A landscape with many valleys, sampled at points; each row gives a point and its height.
A ball rolls from a point to whichever of its 2 nearest points has the largest drop for the distance, and stops where none of them is lower. Distance is the straight distance between rows; heights are no part of it.
j_309: [123  84  63  78  68 115 107 106 114 111 146 118 123 109  97  67  95 104
  86 101 131  93  57]  (h 210)
j_2: [108  51 142 122 132 102 144  82 133 126  97  91  94 123  69 103 127  68
 128  98 130 103 127]  (h 288)
j_141: [135 108  77  70  81  57  67  56  91 104 118  81 120  91 129  79  52 111
  86 108  74 104  73]  (h 403)
j_55: [135 102  91  97  92 103  87  87  59  62  75  93 143  77 105 144  92 120
 110 125  84  64 100]  (h 352)
j_526: [ 82  73  44 117 144 131 102  90 102 114  87  82  90  89  92  97 108  70
 148  74 122 130  92]  (h 176)
j_622: [ 90 138 132 106 101  76 106 107  85  82  99 109 134 105 124 125 111 163
 114 123  74  87  80]  (h 394)
j_983: [124  81 138 139 145 118 132  80 108 127 109  82 118 120  64  99 131  87
 125 114 118  96 103]  (h 324)
j_145: [133 100  91 119 123 110 101  71  82  94  80  83 110  91  88 100  83  70
 117  76  93  90 169]  (h 142)
j_909: [ 94 121 140 116 108 116 141  91  86  92  75  79  92 100  83 125 108  70
 126 101 117 111 138]  (h 647)
j_849: [129  68 114  91  84  75  71  65  68 106  98 110 104 115 115  69  72 103
  51 125  73  86 125]  (h 382)
j_597: [134  82  86  84  54 100 128 129 141 125 120 120 120 116  86  73  73 120
  90 103 131  90  43]  (h 166)
j_72: [ 85 118  78  87  72 116  83 123  89 120 103 108  98  94 115  86  82 123
  92  85 108  93  51]  (h 381)
j_770: [ 77 123 104 122 108 126  80  78 130 126  75  82  85 117  89  79  96  69
 114 102  91 145  83]  (h 730)
j_34: [ 83 138 107 109  84  91  85 104  85  92  92  99 159 102 137 127 102 133
 121 116  89  79  43]  (h 427)
j_995: [ 81  52 114 100  91 113 119  94 120 112  89 105  84 123  81 106 130  65
 107  90 109  98 142]  (h 250)
j_745: [ 71  71 124 102 108 114 106  99 143 123  95 126  85 129  85  90 127  90
  80  97  77 100 124]  (h 216)
j_160: [134  72 114 136 128 127 135  83 118  92  92 108 150 120  65 111 119  97
 109 145 125 105  92]  (h 365)
j_674: [ 75  89 118  93 108  94 133 165 155  76  95 159  87 119  88 107  97 119
  69 108 113 111  90]  (h 584)
j_553: [122 122  55  84  40  49  84 105  68 121 128  89 142  96 142 106  72 119
  68  95  95  56  66]  (h 221)
j_521: [131 118  78  83  95  84  73  50  99  84 124  85 119  87 124  79  79  88
 111 111  85 126 101]  (h 357)
j_304: [101 125  85 120  90  89  83  81  61  62 121  86 166  94 129 124 129  87
  96 133 112  76  87]  (h 433)
j_17: [139 107 111 129 109 122  72  95 109 109  88  41  89  92  60  94 116  72
 147  68 113  84 124]  (h 675)
j_713: [ 90  64 159  82  97  87 130 116 112  99 102 108  57 115  80 100 129 110
 118  97 139  91  88]  (h 354)
j_746: [ 51 105 136  94  83  87 100 151 143  96  66 117  56 105  95 131  97 110
  52  81  78 104  94]  (h 129)
j_27: [135 100  99 103  65 122  75  69 103 105 107  75  96  89  86  78 101  80
  96  85  90  89 104]  (h 264)
j_555: [130 104  30  95  58 100  87  82  72  91 104  80 133  57 119 106  68  88
  61  98  99  92  87]  (h 517)
j_495: [129 112 125  66  36  96  97  97 103 113 121  75 111 107  96 101 105 103
  97 104 112  74  54]  (h 258)
j_225: [ 68 139 115 111  86  97  83 123  79 105 132  94  95 115 105  90 122  73
  69 140 138 103  74]  (h 477)
j_802: [107  69  72  87  99 122  98  92  94  87 121  87  80  92  91  82 127  85
 123  80 129  98  90]  (h 342)
j_629: [ 98 119 121  81  90  82 103 166 104  94 142 150 109 114 107  82  91 141
  91 110  85  78  89]  (h 540)
j_362: [120  71  70 107 119 134 110 109  65  85  78  73  86  70  75 127 103  89
 137  64 114  72 128]  (h 233)
j_73: [ 67 138 119 136 128 107  80  90  79 132 110  66  73 115  97  83 136  65
 119  94 102 121 112]  (h 691)
j_273: [148 130  99 122 104 114  51  92 103  90  94  30  97  81  70 113  89  91
 155  82  94  78 108]  (h 703)
j_98: [117  78 106 113 111 120 132  83 101  84 112 117 136 116  74 101 120  72
 113 151 154 110  79]  (h 397)
j_675: [116  90  79 113 134  86  95  73  69  84  51  85  98  83 109  98  43  88
 113  83  79 119 160]  (h 196)
j_322: [ 85  96 128 103 122 113 161 101 106  78  80 114 101 106  89 128 113  96
 110 123 121 123 106]  (h 620)
j_284: [100  79  98 103 156 106 133  78 113 115 113  97  95  92  91  99 130 140
 130  69  69 106 118]  (h 245)
j_594: [ 86 123  89  71 123  89  88 163  86  88 145 161  98 105 116  85  90 114
  82 112  87  84 106]  (h 522)
j_879: [ 94 110 121  91  85  91 113 129 142  91 109 144  93 109  96  94  95 147
  62 100  75  99  91]  (h 563)
j_285: [ 66  92 126  74  95  89 129 137  79  87  91 124  61 100 102 120 117 146
 104  80 100  79 107]  (h 428)
j_63: [ 90 126  72 105 105 123  79  78 124 104 135 116 115 116 101  67 111  58
  76 128  97 126 107]  (h 277)
j_112: [ 75 132  89 129 112 119  61  87  97 117 117  65  84 106 104  66 127  68
 107 103 115 127  73]  (h 707)
j_559: [122 103  94  96 159  89 120  71  93  91 119 101 119  85 101 108 114 161
 136  95  68 107 106]  (h 299)
j_472: [125 124  71  81  34  61 109 134 101 143 145 107 139 128 116  87  71 118
  81  94  89  67  72]  (h 170)
j_395: [146  73 101 148 143 139 111  95 134 110  75  80 122  94  45 113 110 123
 115  90  75  79 117]  (h 515)
j_121: [119 107 154  86  60 101  99  95  88  90 121  73  97 109  93 103 127 103
 123 117 129  82  70]  (h 300)
j_316: [110 111  92 121 109  73  39  56  68 113 102  67  95  95 126  50  76  80
  78 107  70 115 129]  (h 438)
j_596: [ 95  94 119  89  67 109 104 108 125 130 103 112  80 119  89  86  88  80
  77 117 128 105  62]  (h 132)
j_740: [ 83  85  59  62 126  80  93  95  55  75 122 141  90  92 126  97  83  93
  74 111 100 105 131]  (h 518)
j_419: [ 92  87  82 106 110  93  94  89  92 104  38  88  86  85 113 118  58  78
 118  53  75 121 177]  (h 237)
j_709: [ 84  79  70  40 102  97  81 119 134 108 145 152  83 114 105  74  98  85
  85  81  88 103 112]  (h 284)
j_346: [110  97 150  89  77  95 129 104 124  81 104 104  88 105  80 105 122 127
 119 111 128 104  67]  (h 323)
j_186: [128  94  51  77  51 107 107  99  63  81 119 109 131  70 112 105  89 102
  72 107 122  73  85]  (h 539)
j_158: [131  89  65  81  68 120  85  73 106  89 132  70  86  70  87  72 116  70
 103  75 128  95  91]  (h 308)
j_853: [ 82  96  76  58 142  68  85 123  68  88 116 148  83 109 125  86  75 127
  80 102  80 101 124]  (h 501)
j_539: [ 98 122  75 103  95  94  57  69  70 117  75  91  88  85 128  82  50  82
  74  96  71 121 113]  (h 466)
j_829: [109  72  83  69 102 101  87  74 119 106 118 140  93 103 106  68  92 114
  78  91  69 101 121]  (h 322)
j_753: [ 73 107 109  76 141  69  97 102  88  95  94 124  65  98 116 110  91 130
  94  96  59 112 127]  (h 476)
j_734: [ 78 107 128  83 112  68 105 107  69  82  85 113  61  82 117 114  96 166
  90  87  72  93 113]  (h 451)
j_253: [105 137  76  94  89 105  77  62 108 100 135 114 139 107 119  81  90  84
  83 129  78 118  92]  (h 313)
j_241: [106 110 141 100  89  68 118 154 128 105 132 138 108 120  95  83  82 120
 112 142 143 108  46]  (h 219)
j_638: [105 109 136  79  81  77 121 137 160 123 111 134  88 119  85  80  66  98
  82 134 132 119  46]  (h 180)
j_69: [ 52 128  90  83 137  90  84 117  58  96 126 112  70 104 113 112 128  60
  89 102 100 107 133]  (h 516)
j_411: [118  77 117 114 101 111  94  94 119 111  84  51  78 103  75  98 114  48
 157  48 120  97 148]  (h 649)
j_628: [ 78 109  86 121  94 126  98 126  82 119  70 112 106  96 112 102  81 124
  91 114 129  98  44]  (h 405)
j_817: [ 56 144  97  83 113  92  66 128  83 103 138 106  76 104 109  85 127  57
  61 107 115 108  95]  (h 496)
j_537: [111 107  66  95  78  51  59  84  42  84 112  74 141  74 154 109  81 116
  79 106  93  67  65]  (h 265)
j_181: [ 83  75 120  89  97 109 145 126 136  83  78 148  90 112  83 112  93  97
  79 129 136 121  87]  (h 599)
j_7: [101 132 151 106  89  71 100  83  88  85  87 101 100  97 114 119 103 158
  93 112  64  92 106]  (h 424)
j_209: [ 49  95 133 138 136  98 140 117 122 115  59  88  72 105  95 135 123 110
  98  86  87 123 111]  (h 206)
j_178: [118  83 102  71  82  84  86  88 107 120 121 149 103 120 113  65  70 124
  46 111  66  83 118]  (h 351)
j_831: [133  84  99 105  88  70  57  62  47  93  92  61 111 101 125  76  66  85
  61 122  91  93 126]  (h 408)
j_545: [ 70  85 134  85  68  99 107 139 131 123  69 113  53 105  95 100  92 106
  80  86 113 104  64]  (h 88)
j_83: [106  75  29 103 138 125 101  75 100  93 102  92 106  84  99  88 105  76
 133  66  96 120 131]  (h 127)
j_254: [141 113  97  92  40  95  69  77 100 117 124  57 125  89  98 100  99  91
  84  99  98  69  70]  (h 212)
j_88: [118  86  96  90 107 121 121 105  56  66  68  79  83  66  86 140 107 126
 134  80 106  78 101]  (h 275)
j_418: [ 99 110 119 102  95 122 102  77 119 110 117 120 100 126  82  82 121  78
  82 122  86 112 119]  (h 238)
j_837: [106  72  64  98 161  99 107  56 105 110 102 101  90  96 106  84  98 102
 130  68  64 120 145]  (h 184)
j_262: [ 83 118  71  93  87 117  77 103  96 127  63 114  90  88 119  92  65 135
  76  82  62 107  72]  (h 347)
j_749: [111 123  53 105  63  85  63  74  65 105 101  72 108  64 132  86  68  85
  46  99  93 100  91]  (h 494)
j_294: [106 101 102 132 123 129 101  94  67 103  82  79 130 102  92 114 125 116
 118 114 112  89  77]  (h 459)
j_409: [ 62 104 131  67 116  91 127 133 100  85 109 131  71 114 100 125 122 102
  96 101 102  97 119]  (h 407)
j_213: [110  96  97  86  78 109 117  93  46  70  70 101  98  72 108 131  92 128
 103  98  99  81 107]  (h 310)
j_766: [ 85 124 103 126  85 115  77 107  60 103  81  86 133  99 120 107 110 121
  97 125 112  83  54]  (h 429)
j_325: [ 90  79  71 120 110 137 125 105  81  90  45  91 100  80  96 125  90  76
 129  72 115 106 132]  (h 195)
j_907: [143 127  62 134 115 121  57 108 110  69 110  30 113  71  73 127  89  85
 161 107 109  81  95]  (h 733)
j_575: [ 86 121 148 124 105 104 104  91  84 113  88  64  76 106  87  94 126  58
 129 101 126 111 101]  (h 672)
j_219: [109  96 109 126 122 107 128  83 158 104  57  89 106 100  84 101  82  80
 122  56  66 123 171]  (h 583)
j_347: [ 76 137  96 120  66  92  95 112  62  82 126  97 140  92 126 106 130  84
  57 143 134  89  78]  (h 458)
j_694: [ 61  83  51 113 128 132 121 107  80  96  71  96  84  85 107 115  98  76
 125  89 127 134 106]  (h 211)
j_468: [141  91 123 143 123 118 133  79 161  81  73  85 111  92  57 108 105 106
 110  71  73 110 133]  (h 549)
j_676: [121  81 103 138 124 141  91  95  88 121  71  87 120 103  72 111 123 124
 108  94  81  76 103]  (h 486)
j_355: [107  80  63  75  87  97 103  78  50  71 124 128 107  81 116  89  94  98
  68 114 114  85 127]  (h 534)
j_880: [ 52 118 126 121 110 100 118 122 131  92  65 108  56 100  97 125 108 129
  74  76  67 117 101]  (h 167)
j_513: [108 106 103 116 112 113 106  69 101 100 108 102 109 112  90  81 110  47
 104 102  94 112 167]  (h 192)
j_505: [ 93  82  57  54  73 114 104 114 122 102 152 124  81 102 100  70  99  73
  83  85 120 101  92]  (h 252)
j_66: [ 96 122 154 119  90  72 118 145 134  93 118 120 121 122 105  95 108 156
 111 132 116  97  45]  (h 253)
j_289: [ 67  69 151  76 119  68 126 147 143  90 112 121  60 120  87 118 142 108
 106  92 128 104 101]  (h 379)
j_604: [107 102 170 118  97  68 113 108 117 100 100 103  99 115  88 103 126 143
 122 132 143  98  51]  (h 289)
j_351: [112  86 131 107  88 106 120  85 155  95  70  67  80  99  71 101 104  68
 145  62  92 118 142]  (h 617)
j_188: [137 106  87 115  91  92  65  87  72  54 101  71 155  81 106 147 100  83
 119 126  91  53  96]  (h 392)
j_724: [ 55 101  58  80 105 128 103 118 121  91  97 130  88 106 106 108  87  49
  90 116 121 141  93]  (h 764)
j_840: [ 71  79  88  94 105 101  98  96 112 101  50  96  66  80 114 112  86 105
 117  64  60 114 134]  (h 276)
j_904: [120 110  88  83  47  85 124 166 131 141 135 122 109 128  93  72  68 119
  76  98 101  80  62]  (h 118)
j_885: [ 59 114  93  93 115 126  92 109 126 111  79 106  76 113 102  98  92  64
 105 110  96 146  87]  (h 749)
j_971: [120 107 107  91 120  69 103  72  66  73 122  99 136  97 120 116 116 153
 140 116  81  85  93]  (h 353)
j_717: [ 74  83  83  99  97 110  67  82 110 132  66 112  67  99 116  90  87 110
  84  73  53 106 114]  (h 311)
j_764: [ 37  56 129 131 149  65 130 143 144 139  80  84  76 106 102 162 133 107
  98  76 101 133 107]  (h 244)

Call two points neighbours if one is among the 2 nearest of the other. Go from one point of each pair to the other, from neighbour to neighbour, staying as low as possible. Name the highest point that can't be avoided.
j_545, j_254 -> j_346
j_83, j_145 -> j_766
j_83, j_325 -> j_694
j_745, j_145 -> j_418

Two balls start at each pair of points below. Name the first point that both come to, or write never.
j_141, j_829 -> never
j_674, j_628 -> never
j_885, j_225 -> never
